A landscape with many peaks, sampled at points; each row gives a point and its height.
A climber steps from a point to the highest of its 6 nearest points, and stops where none of them is higher. Distance is the straight distance between rows; heights are no part of it.
k844: [ 93 176 153 132 161 139 129 144  94 110 102 120 117 133 129 131 123 127
 119 129  99 108 128 138 118  95 127 114 122 121 102]  (h 5.03)
k928: [119 194 187 140 173 108 121 142  94 128  83 111 118 164 151 174 129 152
 155 122  83 126 187  90 141 122 173 112 155 131 125]  (h 3.02)
k651: [151  99  82 161 102 144 181  95 118 119 107 123 114  80 105  44 132 113
  58 122 141  98  88 161 124 131  70 126 120 121  78]  (h 5.43)
k744: [ 94 195 189 150 173 116 123 157  78 122  78 121 119 148 144 147 148 157
 122 141  74 102 158 142 161 108 154 108 168 123 103]  (h 3.27)
k307: [ 99 204 206 153 184 113 129 153  75 113  66 114 113 168 164 152 149 156
 129 133  79 118 156 148 159 102 162  99 179 138 110]  (h 4.48)
k133: [168  45  50 128  67 121 111  93 140 156 179 119 147  87  83  78 117 106
 114 105 194 143  76 135 123 161  79 165 111  70 155]  (h 7.40)
k499: [101 165 127 138 142 146 159 120 116 129 101 111 124 107 117 104 133 145
 109 134 107  97 100 165 123  94 108 116 113 142 107]  (h 3.59)
k257: [119 201 216 125 179 124 119 140 101 126  91 112 106 181 179 207 142 175
 181 132  96 126 189  85 135 120 186 105 165 168 149]  (h 6.64)
k375: [143 183 174 112 165 127 100 146 148  94 121 146 119 168 166 220 127 140
 178 120 132 146 186  82 109 137 187 104 138 136 165]  (h 4.87)
k979: [156  46  59 122  69 120 114  98 145 162 168 118 143  99  95  84 116 122
 127 115 170 141  91 144 134 159  92 154 125 104 141]  (h 4.70)
k770: [126  81 102 116 103 132 136 116 147 129 135 115 137 106 116  97 113 108
 125 111 151 135 104 139 121 122 104 114  93 127 129]  (h 5.23)
k697: [123  81 104 111  99 128 131 124 148 130 142 121 132 112 119 106 115 105
 128 115 157 140 109 129 123 122 111 126  93 126 134]  (h 5.96)
k326: [120 199 198 112 164 121 104 144 133 109 112 140 110 160 178 222 141 167
 196 145 110 139 201  58 115 136 192 104 164 166 164]  (h 6.95)
k448: [125 143 139 109 131 117 106 147 142 140 156 136 122 165 133 155 116 115
 139 129  96 143 153 106 120 131 147 139 115 135 122]  (h 6.63)
k114: [139  48  78 108  78 128 114 104 145 161 164 124 140 116 120 101 120 122
 137 112 167 138  96 146 137 139  99 142 112 133 138]  (h 4.19)
k945: [ 97 212 210 155 181 120 135 161  78 103  55 119 104 162 166 140 158 149
 126 140  82 113 157 159 161  96 161  93 183 132  96]  (h 4.05)
k825: [148  46  76 109  82 124 107 109 150 156 174 136 139 117 116 106 117 117
 154 119 170 145  92 131 136 137 109 152 115 131 148]  (h 4.20)
k689: [150  45  69 109  87 123 109 105 148 162 180 148 151 109 113 109 121 116
 154 131 170 149  93 118 130 143 110 167 121 127 163]  (h 4.66)
k492: [149  86  62 151  81 121 165  91 126 150 143 117 122  85 110  40 133 113
  43 118 156 104  73 174 125 158  72 137 120 115  92]  (h 6.03)
k956: [121 197 217  81 165 118  85 152 144  99 119 157 121 152 186 245 135 158
 199 157 115 160 202  56 101 151 200 111 169 165 175]  (h 6.81)
k274: [106 203 222 148 193 120 139 142  77 114  60 110 110 177 166 162 145 162
 141 126  83 126 170 134 158 103 170  98 180 146 118]  (h 4.97)
k731: [ 87 207 237 168 179 129 151 162  73  66  25 113  94 149 161 146 168 147
 132 145  71 110 194 150 179  96 177  81 195 149  81]  (h 4.67)
k346: [117 131 100 153 116 140 176 109 128 138  96 116 142  76 104  90 139 147
  95 135 117 101 105 158 133 114  98 118 118 139  95]  (h 4.57)
k279: [113 166 151 113 146 126 115 146 105 134 135 129 118 166 139 151 117 118
 133 115  95 135 142 119 114 116 136 121 108 131 119]  (h 6.06)
k766: [127 187 178 135 176 110 119 139 104 117  96 121 119 151 138 169 120 144
 154 116  91 130 191  83 130 128 173 113 147 126 131]  (h 4.73)
k682: [143 110  87 166 106 149 186 100 114 124  96 120 122  71  94  54 140 125
  66 133 133  93 103 152 137 124  81 129 125 121  80]  (h 4.29)
k454: [149 158 151 108 151 130  98 146 150 127 143 148 115 186 143 185 117 125
 152 113 111 147 171 104 113 148 163 135 129 140 138]  (h 7.83)
k88: [144 168 169  97 157 126  82 152 156  93 141 157 120 168 165 238 128 138
 179 120 141 152 183  95 114 150 187 111 144 148 176]  (h 0.04)
k83: [132  80 122 107 124 138 107 142 160 129 184 145 142 142 132 154 125  95
 137 135 152 156 117 105 121 130 128 145  99 122 163]  (h 6.84)
k703: [165  46  63 111  87 113 103  98 151 160 180 150 153  98 104 106 119 120
 154 128 184 149  88 113 115 147 108 170 121 111 183]  (h 5.45)
k241: [ 92 158 134 115 133 127 130 138 117 141 128 119 122 132 131 129 122 137
 116 134 101 116 116 144 123 107 121 117 108 136 107]  (h 4.16)
k59: [107 170 130 161 149 166 160 131 111 107  85 102 116 107 113  85 142 135
 110 149 105  94 108 175 141  85 114 115 128 139  92]  (h 7.59)
k618: [103 191 185 146 170 114 122 143  84 123  83 115 124 150 143 154 130 147
 131 129  78 113 169 112 143 117 160 114 152 118 107]  (h 2.41)
k604: [171  42  49 121  75 118 111  96 148 157 182 133 152  92  89  93 118 110
 144 115 194 149  86 121 124 151  91 163 115  87 175]  (h 6.91)
k872: [107 195 196 145 178 108 126 145  87 125  73 111 121 162 150 161 136 161
 138 131  76 116 171 123 155 115 163 109 168 131 116]  (h 2.48)
k838: [100 169 138 146 160 153 152 126 108 106  91 114 116 111 118 104 135 133
 115 143 101  97 107 167 129  86 120 112 123 135  96]  (h 4.25)
k749: [150  81 131 102 134 140  95 145 168 119 184 166 156 156 127 179 126 105
 140 137 147 164 123 102 111 145 141 166 110 115 178]  (h 7.54)
k255: [133 179 167 126 168 121 115 146 120 115 113 130 111 174 143 173 119 125
 139 108 100 140 173  97 114 122 159 114 129 117 138]  (h 7.12)
k410: [142  73  47 158  66 116 151  98 134 154 158 119 133  82  98  40 122 116
  51 123 164 110  73 174 130 172  74 147 123 107 101]  (h 4.76)
k486: [121 174 164 122 163 123 119 142 104 117 117 126 113 163 144 156 117 116
 130 115  94 134 153 110 116 112 150 117 120 117 119]  (h 6.28)
k657: [116 109  98 138 111 132 165 115 139 131 100 116 137  81 106  86 117 135
 103 125 131 111 112 140 124 124  95 116 103 133  98]  (h 7.57)
k863: [ 97 185 178 150 167 117 124 153  76 115  87 115 126 138 136 145 133 145
 125 136  84 109 161 124 149 114 155 113 150 120 100]  (h 4.15)
k699: [169  46  70 108 100 117 107  99 156 148 194 176 170  98 117 135 121 109
 156 137 192 155  80  98 103 149 109 183 111 112 197]  (h 4.10)
k514: [141  76  96 123  91 135 145 103 141 136 130 114 127 106 117  79 115 120
 111 101 164 130  90 160 125 134  92 120 100 125 120]  (h 5.91)
k746: [120  89 115 107 111 125 120 134 152 126 158 129 140 118 120 121 122 100
 136 123 145 149 119 116 119 116 120 127  93 122 145]  (h 6.46)
k342: [106 132 121 107 116 111 122 144 133 142 146 128 136 125 125 130 113 120
 133 140 104 138 135 109 120 118 129 131 107 139 122]  (h 4.47)
k730: [116 104 122 107 113 124 114 140 149 131 153 129 137 122 123 125 119 102
 136 140 128 151 130 100 120 122 129 128  98 125 139]  (h 5.95)
k690: [117 205 212 110 166 124 105 140 120 118 104 129 105 167 182 219 141 173
 193 143 102 131 203  65 126 130 194 108 167 177 162]  (h 6.83)
k140: [143  61  75 122  81 128 128  99 146 160 147 113 135 115 114  84 116 124
 116 108 162 133  92 156 129 152  89 138 113 127 128]  (h 5.52)
k681: [157  50  57 136  61 117 116 101 135 160 164 112 144  87  86  67 113 118
 111 112 170 142  90 144 132 164  87 154 122  93 135]  (h 4.33)
k493: [114 197 199 141 180 112 126 141  90 128  80 113 120 166 153 175 137 157
 146 120  77 121 180 115 148 117 168 113 160 138 120]  (h 2.53)
k51: [128  88 120 106 122 135 108 139 158 125 176 144 145 138 126 139 124  93
 141 138 148 155 118 106 119 126 125 142  97 117 158]  (h 6.93)
k993: [140 141 140 107 134 130 101 148 156 132 157 150 124 173 134 177 114 120
 149 132 108 151 164 106 114 146 159 144 130 138 140]  (h 7.36)
k519: [149 101  68 170 100 136 190  90 108 127 124 119 102  82  97  20 140 107
  42 126 151  89  73 163 135 124  62 135 126 117  72]  (h 5.32)
k843: [146  55  97  95 108 144 102 117 149 143 193 158 155 130 128 147 125 107
 155 144 165 151  97 114 122 144 130 173 111 135 171]  (h 5.39)
k191: [136 186 187 106 168 118  97 142 157  95 125 145 117 161 172 231 133 144
 189 132 132 143 191  68 111 144 193 102 145 146 176]  (h 6.57)
k208: [149 146 134 106 141 128  92 151 156 128 160 151 123 175 130 185 115 126
 156 124 110 151 166 105 120 151 165 146 138 139 148]  (h 7.22)
k73: [106 151 136 113 128 124 122 143 125 146 136 126 126 143 129 135 113 126
 126 132  94 128 129 121 120 114 131 124 110 143 108]  (h 3.98)
k820: [156 148 137  93 142 129  88 155 163 114 154 158 132 176 146 203 112 135
 168 130 121 157 172 103 113 161 173 139 145 141 156]  (h 4.94)
k787: [130 196 183 127 166 115 116 142 124 117 102 125 114 164 157 198 131 156
 181 129 103 137 199  69 126 129 183 107 158 148 154]  (h 6.92)
k405: [139  72 124 109 119 143 100 139 160 127 186 157 151 148 134 164 124 104
 140 136 154 158 117 106 119 143 135 163 105 120 169]  (h 6.94)
k818: [133  76  97 123  93 132 136 107 149 139 139 117 133 107 120  97 118 119
 126 107 158 137 101 149 129 131  94 120  99 128 126]  (h 5.21)
k340: [147 104  88 173 104 147 188  94 111 125 101 124 116  75  94  39 143 117
  56 130 130  89 100 155 148 122  77 132 129 124  67]  (h 4.32)
k185: [118 161 119 168 139 157 173 114 121 125  86 105 123 105 110  78 151 140
  97 145 106  87 100 177 145  88 101 115 128 143  89]  (h 5.12)
k609: [109 168 127 156 141 161 163 125 116 124  90 106 119 106 114  98 143 138
 103 140 106  91  96 178 133  85 108 114 123 143  94]  (h 4.80)
k950: [115 141 136 109 127 116 113 149 132 141 152 134 125 150 129 147 114 121
 134 132  99 135 145 113 119 127 138 134 110 141 122]  (h 5.46)
k12: [155  50  48 136  64 118 125  94 133 156 166 106 143  83  86  55 104 112
  92 113 176 135  84 150 126 169  82 155 120  83 130]  (h 4.00)
k215: [150 156 151 110 151 127  86 149 155 110 151 151 119 184 154 207 119 135
 164 117 128 152 175 105 115 151 175 131 139 141 158]  (h 5.01)
k571: [140 124 129 110 130 121 104 156 164 126 163 148 141 155 118 157 117 114
 153 144 112 164 152  92 110 146 156 145 128 125 151]  (h 5.70)
k791: [137  95  92 139 101 141 165 111 139 124 103 112 133  81 104  76 122 124
  95 116 147 120 100 154 119 135  92 117 110 120 103]  (h 5.88)
k56: [119 200 199 117 169 124 116 140 121 119 102 124 110 169 175 217 138 172
 187 136 102 134 200  71 126 130 189 110 163 166 155]  (h 6.99)
k284: [136  95 127 108 125 132 105 152 166 120 178 152 151 150 123 153 129  98
 141 141 140 160 137 100 109 136 135 147 105 116 163]  (h 6.58)
k428: [ 97 156 127 120 131 131 140 130 117 139 118 115 126 120 122 118 126 137
 115 133 108 108 106 151 119  99 110 114 109 147 100]  (h 4.01)
k886: [160  42  54 114  82 118 112  98 151 162 175 142 156  97  99  99 117 114
 154 124 179 148  88 117 126 147 102 162 118 108 168]  (h 5.93)
k19: [139  69  89 122  88 134 138 102 148 149 133 117 134 113 119  88 114 124
 113 101 162 135  88 153 125 140  96 123 103 130 124]  (h 5.63)
k771: [127  70 101 110  90 132 131 116 148 138 146 121 133 117 122 107 115 113
 129 111 161 138  96 139 123 127 103 125  96 127 136]  (h 5.27)
k991: [ 98 173 157 126 164 131 126 141  92 109 104 119 117 138 134 134 123 121
 123 128  99 116 133 130 118  99 133 112 114 116 108]  (h 5.11)
k984: [124 196 200 133 173 115 122 139 104 127  92 113 114 174 165 192 135 168
 168 127  90 127 191  84 135 123 180 109 162 154 140]  (h 6.41)
k77: [167  42  55 125  70 113 114  98 148 159 170 123 147  94  88  81 118 114
 136 117 184 148  90 133 125 157  91 156 121  92 163]  (h 6.05)
k601: [146 100  64 163  87 122 177  89 115 145 141 123 108  89 107  17 139 107
  39 118 158  87  64 174 136 139  64 138 125 121  84]  (h 5.06)
k588: [150  60  52 145  63 115 131 101 132 159 163 107 142  77  90  50 113 117
  74 121 167 128  82 163 130 175  82 150 124  91 113]  (h 5.09)
k898: [124 198 196 128 168 118 119 141 115 123  97 121 113 172 168 202 131 171
 176 128  94 127 198  76 137 127 180 110 166 159 147]  (h 7.41)
k194: [122  78 110 108 109 134 124 126 154 133 162 130 142 125 127 116 125  99
 140 117 155 147 110 121 125 122 115 124  94 124 150]  (h 6.82)
k145: [152 155 148  97 147 130  84 152 159 102 153 153 127 180 153 232 117 141
 177 119 133 153 175 103 113 159 180 133 145 145 164]  (h 0.95)
k249: [145  71  75 128  77 123 145 100 137 155 139 109 125 108 115  64 119 128
  95 107 165 129  86 169 126 157  83 132 116 115 110]  (h 6.35)
k148: [ 91 184 165 150 168 128 126 150  78 110  82 123 127 127 132 136 134 136
 119 138  79 100 150 127 139 102 146 112 142 110 100]  (h 4.88)
k709: [147  80  71 140  82 128 150  95 137 152 133 114 124  99 111  56 126 125
  71 110 163 120  83 177 124 158  75 132 120 117 100]  (h 6.70)
k694: [104 145 110 135 121 137 164 117 132 142 107 112 137  96 111 112 130 144
 103 136 109  97 106 158 127 108 101 116 111 140  96]  (h 4.82)
k233: [158  44  65 109  92 119 105 103 157 155 189 158 159 105 113 119 122 111
 161 135 177 152  90 112 117 144 110 176 123 113 178]  (h 4.43)
k354: [138 105  54 172  83 119 184  86 109 143 147 121 106  78  97   8 143 100
  30 126 161  77  52 177 143 128  61 137 123 126  82]  (h 4.79)
k715: [ 96 128 111 119 119 121 142 133 136 145 122 117 141 101 114 114 120 133
 121 133 110 121 117 136 121 118 114 118 103 145 107]  (h 4.46)
k574: [115 102 103 121 104 126 149 125 140 126 119 116 141  88 108  99 115 123
 117 123 138 126 115 133 120 124 107 110  96 129 121]  (h 5.34)
k96: [135 136 132 107 132 119 100 154 151 132 160 142 130 160 129 160 114 118
 150 142 105 147 153 103 122 140 153 141 125 134 136]  (h 6.72)
k179: [ 80 186 154 170 154 150 139 158  91  94  78 114 117 105 113 114 151 143
 111 150  88  68 137 164 166  95 142 109 143 130  88]  (h 4.72)
k452: [153  45  66 113  75 122 112 103 145 162 169 133 150  99 103  95 116 116
 152 120 174 148  96 131 126 144 104 159 120 118 149]  (h 4.91)
k459: [127  99 124 103 124 127 111 149 159 127 169 143 141 138 125 142 121  99
 139 142 129 156 135  96 116 125 131 140 106 116 151]  (h 6.30)
k282: [ 98 127 118 119 115 116 130 137 138 144 132 122 135 108 116 111 114 127
 124 137 114 125 127 120 119 114 118 118 101 141 116]  (h 4.69)
k445: [155 134 133  97 143 128  89 158 167 116 159 152 139 169 126 190 109 124
 164 143 120 160 167 101 105 160 168 151 142 129 162]  (h 5.33)
k371: [177  44  44 113  86 121 112  87 148 152 192 154 153  96  93 109 123 105
 146 103 209 149  77 118 115 147  88 172 106  82 184]  (h 7.11)
k315: [ 96 168 145 123 152 130 126 139  99 125 108 119 119 134 134 130 125 123
 117 126  99 113 119 141 115 100 131 112 115 126 106]  (h 4.89)
k382: [141  46  86 105  92 131 104 108 147 156 184 139 144 124 121 118 122 112
 154 128 165 146  93 125 130 138 110 166 115 137 158]  (h 5.20)
k767: [106 162 145 111 142 126 123 146 114 137 127 121 117 149 138 139 115 122
 125 127  99 126 122 131 119 103 126 120 111 136 109]  (h 4.64)
k426: [ 92 201 192 153 175 115 126 151  78 122  71 119 119 150 149 155 146 156
 129 135  75 109 155 136 155 111 155 103 168 125 102]  (h 2.95)
k314: [149 122 132 108 137 127 100 160 171 117 171 151 150 159 117 168 123 111
 144 149 125 165 146  98 109 146 152 156 124 118 168]  (h 4.95)
k151: [175  41  48 108  88 117 108  93 156 150 201 171 161 100 101 122 123 109
 149 116 207 149  80 112 110 150  94 174 108  92 193]  (h 5.56)
k763: [147  48  84 101  94 132 105 108 152 151 187 153 155 124 123 123 121 112
 157 131 165 150  94 115 118 136 120 174 115 135 165]  (h 4.74)
k53: [152  64  60 141  67 118 142 100 138 158 153 109 134  87  99  54 118 125
  67 118 159 121  77 165 128 178  81 144 122 104 106]  (h 5.55)
k253: [140 165 153 114 152 127 109 141 134 124 133 137 112 182 148 180 113 116
 147 106 110 141 164 102 117 129 154 124 127 129 129]  (h 7.56)
k992: [145  62 108  95 118 145  98 124 152 136 192 170 159 147 133 166 118 107
 143 145 160 154 108 113 112 144 135 185 108 131 169]  (h 6.36)
k10: [139  50  97  96 105 133 103 120 153 144 191 155 150 132 134 140 120 107
 147 132 168 153  97 114 129 136 124 167 109 136 165]  (h 5.82)
k335: [ 77 189 158 158 161 140 137 158  83  98  83 112 118 111 118 118 142 137
 113 151  87  84 141 151 155  94 141 114 144 125  86]  (h 4.81)
k953: [150  99  73 161 102 140 182  93 119 128 121 123 111  84 105  36 132 114
  49 125 151  99  80 167 122 135  68 128 123 117  84]  (h 5.80)
k440: [143 190 177 122 168 117 108 145 146 101 113 139 118 162 162 215 133 147
 187 131 120 144 197  66 113 142 189 100 151 144 171]  (h 6.55)
k969: [119 202 217 134 183 123 128 136  98 124  84 107 115 184 168 193 135 172
 170 121  89 131 183  98 145 114 179 107 168 157 135]  (h 7.17)
k263: [ 91 210 223 160 184 130 144 161  75  75  31 119  89 152 164 132 167 147
 131 146  78 114 180 155 173  96 175  83 196 147  81]  (h 4.68)
k873: [150  54  62 129  71 122 121  98 140 166 155 110 140  96  97  65 114 122
 104 111 169 131  92 155 132 166  87 147 127 105 125]  (h 6.88)
k85: [108 128 105 140 118 133 165 115 130 139 105 115 135  85 108 105 128 144
 109 130 116 104 118 151 132 115  98 120 107 143 104]  (h 5.58)
k209: [105 210 239 140 196 126 140 141  84  98  63 103 104 180 176 175 145 164
 155 127  93 130 176 123 157  97 172  95 175 149 134]  (h 4.99)
k745: [154 115 131 102 141 127  93 161 174 116 173 157 155 160 121 181 120 112
 153 147 127 168 143  95 101 153 160 156 129 113 173]  (h 5.00)
k837: [127 125 128 110 125 116 112 152 151 142 160 137 138 147 120 146 117 111
 142 144 106 157 147 101 117 138 143 140 116 132 139]  (h 5.61)
k855: [150  98  66 161  96 132 177  93 116 138 136 122 109  88 104  27 136 109
  42 121 156  94  70 169 125 137  63 135 126 116  88]  (h 5.57)
k137: [ 87 209 198 164 169 122 132 163  77 106  71 118 106 147 149 125 168 150
 115 147  79  96 144 166 165  94 152  99 177 128  91]  (h 1.09)
k438: [133 163 153 113 146 128 107 144 130 127 140 136 113 181 143 172 117 119
 137 113 104 141 156 112 118 128 154 128 122 129 128]  (h 7.47)
k224: [151  58  59 135  64 120 127  91 138 163 153 107 138  89  96  66 113 121
  96 113 164 134  88 157 130 169  87 148 126 103 122]  (h 5.47)
k432: [147 179 165 122 167 122 106 143 140 102 122 136 114 172 155 199 122 126
 164 112 119 142 187  84 111 133 173 112 133 128 151]  (h 6.42)
k363: [142  86 126 106 129 135 104 141 167 121 184 156 149 149 127 164 132 100
 136 138 148 158 123 103 114 136 137 157 104 113 165]  (h 7.37)
k5: [139  55  86 112  84 129 123 108 146 154 154 120 139 124 115  98 118 121
 132 105 165 135  92 147 134 135  97 140 115 130 132]  (h 4.49)
k90: [ 81 205 177 171 156 130 133 164  89 112  75 121 109 132 134 116 164 149
 111 156  81  76 144 173 172  93 146 100 165 125  89]  (h 3.65)
k500: [126 179 168 131 169 119 119 143 101 115 102 120 119 157 142 163 116 128
 143 115  95 128 172  93 122 118 153 114 134 121 126]  (h 5.54)
k223: [ 97 215 207 158 178 128 137 167  75  94  54 120  94 156 161 124 166 145
 123 150  83 108 147 172 162  93 153  87 189 130  93]  (h 1.96)
k549: [131 118  99 165 110 150 185 106 126 134  92 121 130  74  96  72 146 138
  76 135 118  92 109 159 147 122  83 122 120 128  76]  (h 3.75)
k580: [142  97  86 148 100 142 181  99 126 125 102 119 121  73 109  58 134 119
  73 123 143 110  98 154 127 135  82 124 116 115  86]  (h 5.67)
k667: [142  79  88 130  93 137 154  97 138 139 124 115 129 102 119  68 119 122
  95  98 164 128  87 169 120 146  86 126 113 122 110]  (h 6.24)
k887: [109 111 116 112 112 118 125 149 146 134 146 124 134 116 123 117 113 109
 136 136 121 142 132 109 119 121 122 122 100 132 132]  (h 5.60)
k20: [136 189 177 131 169 113 118 143 122 107 105 125 119 159 150 185 126 141
 167 124 105 139 191  73 125 129 179 110 143 132 143]  (h 6.52)
k643: [107 112 107 110 110 120 136 134 138 134 132 118 138 103 118 108 114 117
 128 131 126 134 125 117 124 116 118 116  95 135 124]  (h 4.93)
k981: [152  93  84 152  92 135 168  99 131 136 119 119 116  93 113  53 124 117
  63 110 159 111  75 170 123 149  76 130 117 122  91]  (h 6.50)
k976: [149  96 128 108 136 133  98 151 172 117 181 161 156 157 124 177 125 104
 139 140 146 160 134 101 105 144 143 163 109 108 179]  (h 6.96)
k349: [184  36  39 104  81 121 108  85 148 155 203 173 160  97  95 129 116 110
 140  98 214 145  72 113 111 155  94 179  97  89 190]  (h 5.75)
k176: [140  92  48 165  74 116 166  95 126 152 157 120 119  82 102  26 133 112
  30 123 162  92  65 178 136 158  70 141 123 117  92]  (h 4.63)
k600: [124 186 202  91 163 114  82 155 153  92 123 159 126 155 186 248 133 156
 192 142 132 165 196  59 107 152 193 104 158 148 185]  (h 7.55)
k530: [115 189 177 141 167 113 124 146  91 115  90 124 122 153 135 161 120 139
 141 127  87 122 175 100 131 122 163 116 142 115 118]  (h 2.89)
k639: [164  44  67 102  95 116 107 105 151 157 191 169 170 109 119 129 117 115
 157 145 181 157  86 102 105 145 112 185 114 114 190]  (h 4.13)
k472: [121 128 101 165 114 143 181 109 132 132  91 120 133  77 100  84 142 141
  85 133 111  90 105 162 144 115  90 120 115 137  84]  (h 4.18)
k853: [ 86 181 152 146 165 145 133 152  84  99  86 116 123 112 120 123 133 133
 118 145  92  91 132 145 139  90 137 114 135 126  94]  (h 4.90)
k851: [176  45  41 124  71 119 113  89 139 153 184 128 146  95  84  89 116 107
 126 103 197 143  75 133 122 154  84 161 110  74 167]  (h 6.89)
k982: [ 89 173 146 144 161 151 146 139  95 101  90 109 121 110 123 111 128 130
 112 142 101  92 119 156 121  87 120 112 122 133  96]  (h 4.51)
k414: [107 180 162 130 171 127 122 145  88 106 102 126 117 143 131 143 121 120
 121 121  94 117 145 118 117 104 142 120 123 108 111]  (h 5.37)
k888: [177  39  41 120  77 122 110  81 144 157 193 146 157 102  87 102 122 104
 136  97 205 143  79 124 119 147  89 172 102  75 182]  (h 7.75)
k280: [149  80  73 145  84 132 161  95 131 152 134 118 123  96 112  44 126 124
  59 113 157 112  74 180 122 161  74 131 120 116  97]  (h 7.10)
k92: [151 154 144 107 146 130  98 149 155 120 150 148 113 179 145 194 118 131
 160 120 121 150 170 107 116 152 169 138 138 139 146]  (h 7.20)
k27: [ 97 207 232 154 197 124 143 152  77  85  45 117 104 162 168 149 154 153
 139 137  82 125 174 153 158  99 170  88 186 143 101]  (h 4.84)
k959: [117 123 126 108 116 115 112 151 145 136 154 128 138 133 119 136 112 106
 138 146 108 145 142 101 115 129 140 138 107 135 126]  (h 4.83)
k525: [127 196 199  98 162 120  90 154 151 100 120 153 118 152 181 233 136 157
 194 147 128 154 203  63 106 142 196 106 158 151 176]  (h 7.25)
k816: [146  70  64 134  68 125 140  98 140 154 149 109 132  99 105  59 117 126
  80 110 162 126  82 171 126 166  81 142 119 110 107]  (h 6.21)
k433: [128 200 192 119 167 116 108 142 131 106 109 138 111 157 172 216 138 159
 189 139 111 139 202  60 120 134 192 108 160 158 163]  (h 6.87)
k734: [113 201 214  96 165 127  97 141 130 109 113 146 109 161 185 234 146 165
 198 150 110 145 201  58 113 140 196 107 165 172 166]  (h 6.76)
k931: [114 202 222 142 188 123 130 139  88 113  68 106 115 182 174 175 141 165
 156 123  88 127 179 123 153 105 178  98 174 152 131]  (h 5.35)
k892: [109 158 116 150 135 152 167 119 126 133  98 112 125 103 113  96 146 146
  99 139 105  92 103 181 137  94 102 118 118 141  98]  (h 4.53)
k614: [160  43  77 100  99 120  99 110 150 155 201 169 166 110 126 131 119 112
 161 151 174 156  89 102 106 142 112 188 120 124 184]  (h 3.51)
k793: [138 180 169 124 166 119 118 139 119 109 109 130 115 169 145 175 125 128
 152 114 105 140 180  86 118 130 165 112 128 123 132]  (h 7.02)
k903: [125  95 125 110 116 129 114 141 161 128 163 136 137 130 125 135 128 100
 142 139 139 157 130  98 118 117 127 132 100 123 151]  (h 6.49)
k784: [142  67 111 105 106 143 104 127 153 135 192 155 151 137 129 148 129 101
 139 134 158 153 104 118 126 129 125 162 104 131 165]  (h 6.67)
k270: [ 96 157 129 131 136 139 150 127 115 136 108 115 126 111 126 116 130 140
 111 133 103 100 103 161 122  96 108 112 114 145 102]  (h 3.82)
k518: [129 111 128 107 128 125 110 151 160 128 167 140 141 141 121 140 118 101
 140 144 120 153 144  93 115 133 140 145 114 123 147]  (h 5.53)
k695: [146  93  86 145  99 140 171  96 131 129 109 116 123  85 110  64 124 120
  73 113 150 112  92 164 122 137  80 127 115 119  86]  (h 6.16)
k391: [148  84  90 143  98 140 163  96 138 129 120 113 122  92 112  64 128 122
  76 106 160 118  84 166 113 148  79 120 112 116  98]  (h 6.43)
k797: [134  54  96 101  98 135 112 116 149 145 176 140 142 131 133 123 121 106
 145 121 160 147 100 125 128 126 115 146 103 134 155]  (h 6.44)
k386: [ 95 171 138 166 155 164 155 137 101  95  78 110 112  93 110  92 146 135
 116 153  99  79 122 166 149  83 130 114 134 136  86]  (h 4.65)
k218: [125  89  99 133 109 135 160 108 140 125 112 114 135  89 110  85 118 121
 102 110 147 128 108 144 120 127  96 111 101 126 111]  (h 5.77)
k951: [ 80 180 150 160 156 149 140 148  91  91  83 114 116 105 118 114 140 135
 116 148  96  82 130 155 148  87 135 113 141 125  91]  (h 4.75)
k937: [134  82  96 120  97 135 144 111 143 133 122 116 132 101 121  83 120 116
 114 105 160 130  99 157 117 132  93 118 105 124 123]  (h 5.69)
k874: [131  68 105 105  99 135 116 118 151 138 169 132 132 122 129 119 122 106
 138 113 160 142 101 126 130 125 112 135  94 137 142]  (h 6.45)
k273: [128  71 119 107 108 139 113 129 155 131 173 146 144 138 131 130 124  98
 144 128 156 150 112 110 124 126 125 141  93 126 156]  (h 7.35)
k644: [130  63  90 110  83 130 121 107 148 148 157 130 138 121 121 110 120 118
 131 110 170 140  90 143 128 131 102 134 104 134 140]  (h 5.08)
k935: [ 93 172 142 129 154 148 146 134 105 114 102 115 116 120 124 120 128 133
 118 133 100 100 110 160 118  89 117 115 120 133 105]  (h 4.45)
k908: [152 175 164 105 161 128  95 147 159  98 134 151 117 172 160 223 123 139
 175 113 136 147 180  87 119 147 185 112 140 140 166]  (h 2.02)
k964: [117 200 205 142 179 111 131 142  98 124  86 111 115 175 160 186 132 169
 162 123  83 119 185  94 148 120 173 106 168 154 138]  (h 4.85)
k302: [153  88  72 148  85 128 166  92 127 142 133 114 117  97 113  40 129 118
  54 114 158 112  73 175 124 149  70 133 122 118  93]  (h 6.56)
k479: [ 90 212 219 162 181 129 142 163  75  78  43 117  90 155 162 122 166 144
 127 148  77 108 164 161 168  94 163  85 192 137  80]  (h 4.17)
k633: [126 112  95 148 109 138 176 108 129 135  97 116 136  75 105  78 129 135
  86 125 132 104 108 151 130 128  93 119 113 135  92]  (h 5.42)
k884: [101 205 228 145 195 125 144 150  75  89  49 109 106 172 168 159 147 155
 150 132  85 132 174 141 159  96 172  88 183 145 109]  (h 4.86)
k893: [ 94 206 225 162 192 127 140 153  72  79  37 117  93 158 166 139 161 147
 138 143  79 118 177 154 166  93 171  84 192 145  95]  (h 4.77)
k4: [127 141 109 165 118 150 177 109 126 142  94 114 130  94 102  81 154 145
  84 140 107  92 101 175 148 104  86 122 124 135  88]  (h 4.71)
k507: [ 90 205 196 153 173 122 126 158  78 118  74 122 114 154 154 140 154 153
 122 145  76 104 154 152 161 105 152 101 173 124  96]  (h 7.89)
k200: [ 82 197 172 165 163 130 132 163  86 111  82 117 119 130 125 131 151 150
 109 151  83  85 144 153 163 100 149 106 156 123  91]  (h 4.44)
k570: [ 99 133 114 129 119 126 151 128 130 144 117 120 138 101 113 107 123 143
 114 135 110 110 113 145 129 116 106 122 105 146 102]  (h 4.78)

Two climbers start at each pair of points below. Name the first point that both come to, or write never.
k179, k935 | k844
k893, k479 | k931
k263, k731 | k931

Call two points neighbours if one is among the 6 nearest of the other. Go from one point of each pair to the other, from neighbour to neighbour, staying as high as possible. Name the lowest point that can't be avoided.
k507, k280 | k307
k273, k600 | k518
k898, k600 | k326
k898, k454 | k20
k273, k749 | k51
k657, k280 | k791
